Points, in no order, along strands that fork, close into loops and pass close to each other.
In the rows, zero is written as 128.
Points whose rows are less than 111 apart are linked; no others are. Some points are linked to none.
K424: [112, 161, 108, 108, 120, 119, 154, 119, 146, 158, 135, 109, 104, 133,  92,
 117,  98, 130, 135,  82, 112, 110,  91, 105, 114, 132, 136]
K380: [113, 124, 170, 142, 149, 142,  98, 191, 123, 113, 157, 134, 161, 164, 144,
 143, 134, 106, 112, 144, 113, 165, 145, 143, 149, 147, 106]
K496: [137,  98, 149, 124, 197,  87, 114, 137,  87,  99, 143, 183, 100, 154, 123,
 111, 145, 143, 106, 137, 150, 154,  97, 129, 170, 164, 135]
K682: [118, 134, 102, 161, 187, 137,  99, 120, 165, 115, 103,  89, 155,  94, 125,
 136, 160, 135, 105,  84, 119, 122, 127, 135, 141, 152, 126]
K716: [137,  86, 138, 143, 117, 131,  93, 173, 126,  93, 144, 139, 175, 107, 169,
 144, 111, 104,  77, 143, 108, 157, 139, 183, 137,  95, 167]
K147: [116, 162, 107, 152, 170, 117, 127, 117, 170, 113, 121,  88, 129, 110,  97,
 113, 137, 144, 130,  83, 124, 114, 129, 121, 139, 176, 150]
K822: [174, 124,  73, 144,  56, 141, 133,  82, 167, 128,  94, 130, 193, 108, 150,
 117, 162, 110, 130, 166, 194, 108, 187,  99, 107, 120, 137]
K21: [140, 158, 103, 128, 121, 149, 194,  96, 142, 120, 126,  83, 136, 142, 108,
  97, 115, 123, 181, 126, 134, 120, 164, 137,  93, 150, 134]
K935: [180, 122,  92, 123,  29, 132, 150,  78, 174, 151,  99, 120, 178,  86, 156,
 130, 145, 107, 120, 190, 168, 106, 143,  97, 154, 110, 153]
K176: [129, 155, 151, 161, 120, 169, 139, 155, 118, 103, 148,  84, 127, 175, 127,
 117, 106, 136, 173, 113, 134, 146, 159, 115, 101, 160,  84]
K260: [ 94, 129, 139, 110,  58, 136, 169, 101,  88, 131, 115, 141,  93, 171, 130,
  88, 120, 136, 196, 152, 132, 124,  99, 115,  88, 118,  71]
K503: [137, 128, 107, 158, 134, 131, 139, 143, 145,  88, 149, 114, 152, 143, 130,
 105, 116, 135, 118,  84, 147, 155,  97,  97, 105, 163,  85]
K330: [133,  96, 159,  99, 169,  65, 104, 179,  65, 154, 176, 162, 140, 158, 140,
 153, 136,  91, 115, 143,  97, 133, 127, 157, 164, 113, 149]
K708: [148,  57, 129, 135, 169, 140, 139, 116, 137,  80, 119, 140, 129, 111, 158,
 149, 128, 145,  93, 161, 127, 126, 109, 138, 123,  78, 142]
K673: [136, 151,  83, 154, 106,  93, 173, 110, 146,  80, 134, 126, 129, 133, 116,
  66, 129, 132, 142, 125, 164, 134, 132, 117, 112, 205,  93]
K955: [125,  68, 137, 158, 149,  91,  90, 198,  92, 118, 175, 170, 203, 119, 170,
 150, 137, 106, 110, 144, 120, 151, 130, 173, 126, 152,  88]
K667: [135, 139, 143, 133,  67, 177, 106, 157, 156, 143, 124, 119, 142, 122, 138,
 140,  76, 133,  92, 133, 124, 146, 150, 130, 111,  85, 178]
K633: [118, 131, 127, 118, 177, 130, 129, 132, 154, 137, 141,  92, 104,  91, 115,
 169, 138, 122, 116,  80,  91, 101,  81, 126, 143, 122, 158]
K46: [161, 136,  74, 141,  99, 130, 157,  67, 178, 159, 115, 121, 154,  77, 125,
 106, 159, 138, 141, 130, 162,  99, 122,  90, 159, 167, 149]
K392: [157, 114, 104, 161, 107, 150,  61, 112, 151, 138,  92, 160, 163,  44, 150,
 145, 122, 137,  69, 127, 165, 111, 117, 134, 151,  90, 151]
K258: [125,  70, 141, 143, 136,  91,  93, 197, 108, 115, 166, 163, 188, 120, 163,
 152, 122, 102, 101, 154, 104, 146, 144, 181, 137, 121, 135]
K337: [111,  99, 160, 100, 150, 158, 112, 162, 128, 128, 155, 109, 124, 127, 156,
 175, 125, 109, 123, 114,  70, 117, 126, 159, 110,  77, 102]
K958: [106, 175, 161,  94, 129, 114,  87, 150,  72, 140,  93, 115,  84, 182, 124,
 108, 146, 168, 161,  94, 106,  97, 126, 145, 122, 129,  86]
K438: [132, 121, 108, 164, 127, 154,  99, 115, 162, 117,  95, 155, 158, 117, 128,
 125, 144, 153,  96, 138, 164, 150, 167, 124, 125, 140, 138]
K867: [ 96, 174, 127, 110,  98,  66, 167,  97,  93, 117,  97, 124,  68, 150,  82,
  78, 111, 137, 171, 123, 120,  92, 104, 127, 107, 128, 101]
K216: [125,  81, 175, 124, 119, 171, 144, 121, 102,  96, 124, 140,  95, 148, 141,
 145,  97, 142, 133, 164, 108, 145, 110, 126, 107,  78, 113]
K852: [142,  45, 162, 137, 175, 102, 119, 163,  76,  95, 176, 155, 106, 136, 175,
 142, 128, 116, 141, 167, 102, 146, 120, 156, 158, 124, 125]
K220: [108, 172, 104,  66,  82, 100, 187,  76, 130, 193, 109, 131,  98, 112, 102,
 100, 134, 117, 190, 139, 136,  85, 127, 123, 126, 149, 164]
K941: [115,  81, 129, 148, 160, 109,  92, 143, 114, 112, 127, 212, 144, 106, 144,
 132, 134, 142,  83, 140, 168, 169, 131, 152, 127, 145, 108]
K789: [161, 134,  62, 149,  97, 141, 138,  75, 161, 131,  99, 141, 178, 104, 133,
 109, 161, 125, 143, 134, 192, 131, 191, 114,  96, 158, 111]
K702: [127, 149, 121, 107, 122, 125, 137, 119, 156, 175, 137, 140, 110, 136,  95,
 124, 108, 135, 126, 106, 131, 124, 107,  91, 147, 142, 168]
K497: [154, 132, 148, 132, 203,  59, 112, 156,  54,  97, 150, 145,  83, 150, 124,
 109, 141, 117, 115, 118, 129, 150,  87, 135, 178, 167, 122]
K89: [110, 158, 141, 108, 133,  72, 148, 115,  86, 103, 115, 115,  52, 141,  82,
 101,  93, 138, 148, 107, 108, 102,  85, 121, 120, 126, 105]
K587: [164, 115,  93, 123,  26, 142, 158,  97, 167, 147, 116, 111, 159, 113, 141,
 137, 118, 103, 112, 176, 154, 124, 129, 100, 116,  76, 154]
K976: [122, 139, 159, 164, 141, 168, 113, 170, 129, 101, 145, 107, 146, 166, 138,
 131, 131, 131, 136, 135, 133, 162, 158, 124, 127, 156,  98]
K205: [ 99, 156, 166, 109, 135, 169, 118, 137, 132, 164, 116, 113, 107, 150, 112,
 148, 119, 139, 149, 127, 107, 117, 177, 139, 127, 115, 153]
K651: [115, 104, 115, 172, 140, 126,  61, 137, 125, 143, 106, 168, 185,  61, 142,
 161, 146, 104,  74, 121, 131, 149, 153, 174, 127, 113, 118]
K834: [ 98, 161, 114,  83,  68,  88, 176, 103, 102, 148, 111, 142,  99, 162, 116,
  79, 119, 127, 178, 126, 134, 106,  99, 121,  89, 127,  87]
K953: [ 99, 149, 161, 104,  99, 173, 129, 132, 117, 148, 103, 134, 110, 172, 115,
 131, 114, 160, 167, 138, 122, 111, 182, 139,  99, 110, 128]
K396: [109, 145, 114,  94,  84, 149, 191,  72, 141, 183, 111, 120, 113, 117, 114,
 118, 138, 128, 183, 157, 134,  96, 148, 131, 110, 110, 161]
K933: [156, 140,  72, 111,  91, 110, 179,  79, 177, 155, 121, 126, 149,  99, 132,
 109, 156, 109, 139, 142, 158, 122, 129,  92, 138, 182, 141]
K630: [118, 119, 181,  89, 154,  84,  85, 168,  66, 155, 158, 160, 118, 161, 118,
 150, 156,  88, 117, 149,  87, 137, 145, 157, 171,  99, 145]
K83: [121, 150, 123, 157, 148, 144, 100, 148, 159, 158, 118, 143, 160, 131, 117,
 127, 134, 146, 120, 121, 156, 138, 163, 122, 158, 176, 163]
K781: [133, 103, 147, 114, 136, 169, 126, 152, 138, 123, 142, 110, 130, 117, 161,
 185, 102, 120, 107, 123,  91, 120, 112, 152,  93,  54, 125]
K680: [124, 130, 142, 125,  94, 176, 135,  99, 154, 154, 106, 116,  95,  91, 115,
 159, 120, 147, 118, 164, 117,  98, 121, 130, 143,  71, 184]
K100: [128,  92, 122, 131, 174, 103, 114, 129, 128, 106, 122, 190, 120, 134, 122,
 121, 138, 155,  90, 134, 161, 157, 115, 122, 150, 159, 132]
K604: [158, 128,  68, 155, 127, 137, 118,  85, 171, 146, 101, 120, 165,  78, 126,
 125, 151, 140, 110, 101, 156, 101,  91,  92, 140, 130, 129]
K455: [121, 179, 106, 147, 159,  86, 126, 141, 154, 105, 130, 110, 118, 142,  92,
  97, 116, 140, 117,  97, 134, 127, 129, 120, 140, 187, 129]
K122: [127, 118, 157, 135, 129, 167, 114, 121, 153, 138, 123, 127, 109,  93, 133,
 166, 132, 129, 102, 151,  92, 112, 125, 144, 162,  78, 203]
K93: [105, 126, 166, 111, 154, 137, 101, 183, 134, 139, 165, 118, 147, 146, 141,
 156, 126,  96, 117, 113,  82, 141, 132, 144, 134, 116, 115]
K565: [105, 162, 163, 113, 108, 152, 106, 139,  83, 137, 109, 130,  92, 191, 120,
 109, 119, 160, 175, 115, 124, 120, 144, 137, 108, 131,  87]
K710: [130, 146, 134, 106,  50, 131, 169, 119, 121, 150, 156, 156, 124, 180, 128,
 107, 109, 115, 154, 138, 160, 145, 147,  94,  83, 141, 105]
K967: [100, 192, 159,  95, 152, 135,  92, 154, 113, 184, 123, 119, 109, 153, 104,
 148, 132, 132, 144,  99, 109, 109, 154, 134, 146, 136, 145]
K459: [146, 153, 107, 152, 111, 163, 176, 115, 147, 113, 136,  80, 152, 162, 124,
 108, 124, 128, 160, 115, 143, 133, 162, 110,  80, 148, 112]
K741: [101, 125, 149,  95, 191, 106, 119, 143, 134, 103, 163,  89, 108, 102, 124,
 158, 173,  98, 130,  95,  74, 119, 108, 145, 154, 123, 144]
K783: [142, 143, 137, 140, 115, 153, 115, 136, 163, 183, 139, 143, 131, 111, 113,
 131, 116, 149, 112, 126, 129, 123, 128,  95, 166, 143, 180]
K45: [140, 145,  69, 116,  95,  96, 190,  88, 169, 112, 123, 119, 154, 124, 134,
  89, 150, 110, 142, 132, 161, 133, 134, 101, 108, 186, 110]
K383: [131, 136, 126, 123, 163, 107, 126, 168, 130, 122, 162, 127, 126, 148, 122,
 127,  90, 133, 113,  74, 131, 150,  86, 106, 115, 144, 103]
K27: [128,  87, 168, 125, 147, 153, 133, 134,  80, 101, 136, 139,  69, 151, 144,
 135,  95, 132, 155, 143, 106, 147,  88, 121, 125, 113,  97]
K777: [150,  98,  75, 133, 137, 126, 155,  81, 164, 109, 108, 123, 149, 112, 121,
 119, 141, 138, 110, 128, 151, 127,  89,  92, 114, 125, 114]
K71: [140, 184, 157, 115, 177,  64, 112, 142,  55, 131, 133, 121,  77, 160,  92,
 116, 132, 122, 105,  98, 121, 152, 112, 124, 159, 144, 121]
K74: [106, 119, 163, 111, 151, 131, 132, 124,  88,  98, 122, 109,  60, 145, 115,
 122, 107, 140, 159, 113,  95, 121,  89, 131, 120, 120,  96]
K408: [112, 103, 121, 136, 205, 118,  98, 141, 147, 101, 140,  96, 150,  92, 139,
 153, 186, 108, 110, 103,  88, 124, 123, 154, 157, 139, 121]
K324: [109, 141, 119, 114, 160, 123, 144, 128, 150, 125, 127,  78,  98, 109, 106,
 151, 111, 128, 125,  73,  90,  97,  77, 127, 113, 115, 132]
K615: [137, 140, 120, 117,  34, 169, 144, 121, 160, 156, 124, 132, 140, 120, 129,
 135,  86, 133, 111, 152, 140, 132, 154, 108, 104,  85, 168]
K917: [112, 116, 167, 125,  75, 174, 148, 114, 116, 122, 120, 142, 102, 163, 126,
 126,  98, 144, 146, 165, 126, 138, 147, 120,  94,  88, 113]
K851: [103, 193, 174,  90, 158,  99,  86, 169,  54, 130, 121,  97,  80, 152, 119,
 120, 153, 127, 158,  97,  92, 116, 135, 147, 150, 130,  75]
K272: [135, 150,  94, 118, 102, 153, 212,  72, 143, 158, 113,  79, 143, 121, 124,
 112, 132, 105, 183, 152, 135,  98, 149, 130,  93, 107, 148]
K487: [153, 108, 131, 142,  96, 160,  94, 151, 152, 107, 116, 127, 163, 103, 163,
 148,  97, 121,  70, 137, 128, 146, 126, 141, 127,  80, 177]
K826: [125, 132,  84, 164, 132, 145, 121,  79, 148, 121, 103, 149, 153, 108, 115,
 115, 151, 148, 120, 120, 181, 150, 176, 116, 112, 160, 100]
K282: [141,  71, 152, 126, 166,  68, 105, 190,  44, 135, 201, 151, 135, 158, 161,
 143, 136,  98, 146, 162, 100, 133, 124, 149, 166, 134, 104]
K749: [114, 186, 162, 108, 173,  95, 104, 167,  92, 140, 144, 107, 104, 165, 101,
 125, 131, 114, 131, 101, 113, 141, 131, 131, 160, 150, 119]
K140: [125, 141, 127, 114,  76, 158, 164,  78, 148, 191, 108, 124,  99,  98, 104,
 136, 129, 150, 158, 175, 124,  87, 130, 117, 138,  92, 180]
K970: [150,  80,  99, 137, 169, 139, 138, 110, 150,  91, 114, 121, 140, 113, 143,
 143, 130, 145,  97, 128, 132, 133,  95, 120, 116, 103, 127]
K437: [139, 125,  91, 183, 116, 117, 139, 126, 131,  72, 132, 125, 136, 129, 125,
  88, 129, 147, 130, 100, 160, 157, 100,  99, 106, 182,  60]
K13: [142,  46, 152, 130, 172, 119, 123, 135, 110,  80, 153, 151, 123, 114, 173,
 153, 122, 129, 109, 171, 108, 137, 124, 161, 137,  98, 144]
K819: [132, 110, 112, 168, 133, 147,  67, 105, 145, 130,  82, 162, 155,  67, 136,
 145, 145, 127,  74, 127, 159, 134, 146, 147, 135, 101, 134]

A tip is a point with one link. Name the tips that can be reached along the links from each point below, in the order of the rows.
K615 -> K955, K392, K651, K455
K967 -> K260, K941
K777 -> K630, K383
K93 -> K220, K781, K122

A piece is two or more points that can be reached from each other along the links. Count, over all rows, the pieces, the separate loops (a circle has one, a figure eight two, a Y none), the forks (points with three links) and the tips (points with one).
pieces -> 4
loops -> 1
forks -> 5
tips -> 11

How many points has the smallest loop of links through each point below? Write - if it is on no loop.
K851 -> 7
K503 -> -
K615 -> -
K272 -> -

Name the points in between on the shortest way along the links from the first point to the second, in order.
K337, K140 -> K93, K380, K976, K176, K459, K21, K272, K396
K487, K826 -> K667, K615, K587, K935, K822, K789
K260, K565 -> K834, K867, K89, K74, K27, K216, K917, K953
K633, K83 -> K324, K424, K702, K783
